Each row is a point on a landscape with many valleys, with its height.
A ball rolls from a point to whichever of its 5 nearest points has the largest drop for the distance, and stops where none of them is lower. Distance is the straight distance between rows; heights are no part of it.
Z_507: [ 99 127 120 112 149 130 136 121]  h=425
Z_539: [118 107 185 100 163  95 129  95]  h=501
Z_145: [152 166 102 199 110 151 124 123]  h=440
Z_682: [100 122 115 113 133 124 138 133]  h=279
Z_533: [139 154  92 171  99 154 131 125]  h=33
Z_923: [194 142  99 154  70 168  88 177]  h=189
Z_874: [125  86 206  71 126  68 140 137]  h=360
Z_317: [106 144 102 144 137 140 137 116]  h=620
Z_307: [109 158 108 158 137 148 138 112]  h=609
Z_368: [135 130  81 135  85 138 135 146]  h=297
Z_373: [104 136 152 122 183 140 128  82]  h=452
Z_912: [109 125  98 111 116 126 141 142]  h=192
Z_466: [ 97 106 135  99 145 118 137 132]  h=173
Z_966: [125 107 200  88 152  73 138 104]  h=454
Z_677: [198 155 115 219 121 168  87 143]  h=359
Z_242: [129 136  87 138 100 137 139 140]  h=287
Z_599: [192 145 101 175  85 168  86 166]  h=319
Z_200: [ 98 135 147 115 169 129 130  97]  h=436
Z_805: [104  96 119  86 126 102 145 162]  h=286
Z_120: [181 153 101 188  87 160 107 146]  h=363
Z_7: [117 158  99 164 125 149 138 119]  h=543
Z_711: [182 133  94 143  62 165  96 171]  h=403
Z_60: [132 120 195 110 180  87 128  49]  h=505
Z_415: [112  94 183  86 157  98 134 117]  h=475
Z_844: [169 161 101 197  99 156 109 132]  h=392
Z_263: [121 176 107 184 136 145 133 107]  h=705
Z_980: [103 132 103 121 132 136 145 133]  h=310
Z_695: [ 99 116 112 100 133 117 142 142]  h=300
Z_411: [165 136  88 148  79 147 126 144]  h=204
Z_564: [118 113  91 109  99 119 142 151]  h=219
Z_189: [197 153 108 190  95 166  83 159]  h=338
Z_786: [101 117 162  98 171 115 127 104]  h=139
Z_644: [183 160 110 206 109 163 103 141]  h=358
Z_615: [161 159  94 181  97 153 121 133]  h=455
Z_27: [101 110 155  99 159 119 135 116]  h=126
Z_910: [107 119 168 107 178 121 131  87]  h=362
Z_283: [192 135 103 142  64 172  76 193]  h=438
Z_79: [101  98 159  84 143  98 140 142]  h=97
Z_678: [103 109 104  94 120 111 144 164]  h=250
Z_510: [100 156 117 144 150 145 132 101]  h=657
Z_121: [111  91 183  75 136  83 134 145]  h=291
Z_609: [175 140  96 165  87 158 107 154]  h=364
Z_765: [120 114 185 100 175 102 132  81]  h=444
Z_748: [109 116 174 106 175 109 130  91]  h=383
Z_557: [116 127 171 112 181 129 126  70]  h=413
Z_156: [132 113 194 103 174  88 134  72]  h=481
Z_536: [103 132 155 113 177 136 131  87]  h=430
Z_668: [114 119  88 113 108 124 140 146]  h=209
Z_235: [ 98 117 125 110 149 127 139 129]  h=329
Z_259: [103  90 158  73 134  90 138 159]  h=258
Z_670: [ 98 101 127  91 131 107 145 154]  h=290
Z_940: [150 147  90 160  88 147 125 137]  h=390
Z_410: [108  92 179  79 142  92 142 134]  h=302
Z_824: [137 117  75 113  82 124 131 156]  h=248
Z_82: [158 131  83 135  73 145 122 154]  h=301
Z_239: [121  91 199  80 136  70 142 123]  h=373
Z_917: [112 107 179  94 164 100 133 109]  h=489
Z_825: [ 98 142 124 132 155 141 134 115]  h=582
Z_738: [120 131  87 128 111 131 143 138]  h=241
Z_562: [ 99 110 142  96 152 114 132 128]  h=318
Z_256: [163 169 102 201 108 158 119 128]  h=402
Z_611: [117 151  99 153 116 146 137 123]  h=170

Where does a ball stop that starts at each point below?
Z_557 -> Z_27
Z_189 -> Z_923
Z_317 -> Z_533
Z_824 -> Z_912
Z_805 -> Z_27

Call two points neighbours if one is among the 5 nearest of the other. Go from one point of each pair to the other, from neighbour to neighbour, staying as low as possible. Name the highest point that can't be avoided.
Z_79 and Z_27 -> Z_466
Z_411 and Z_923 -> Z_609
Z_79 and Z_533 -> Z_242
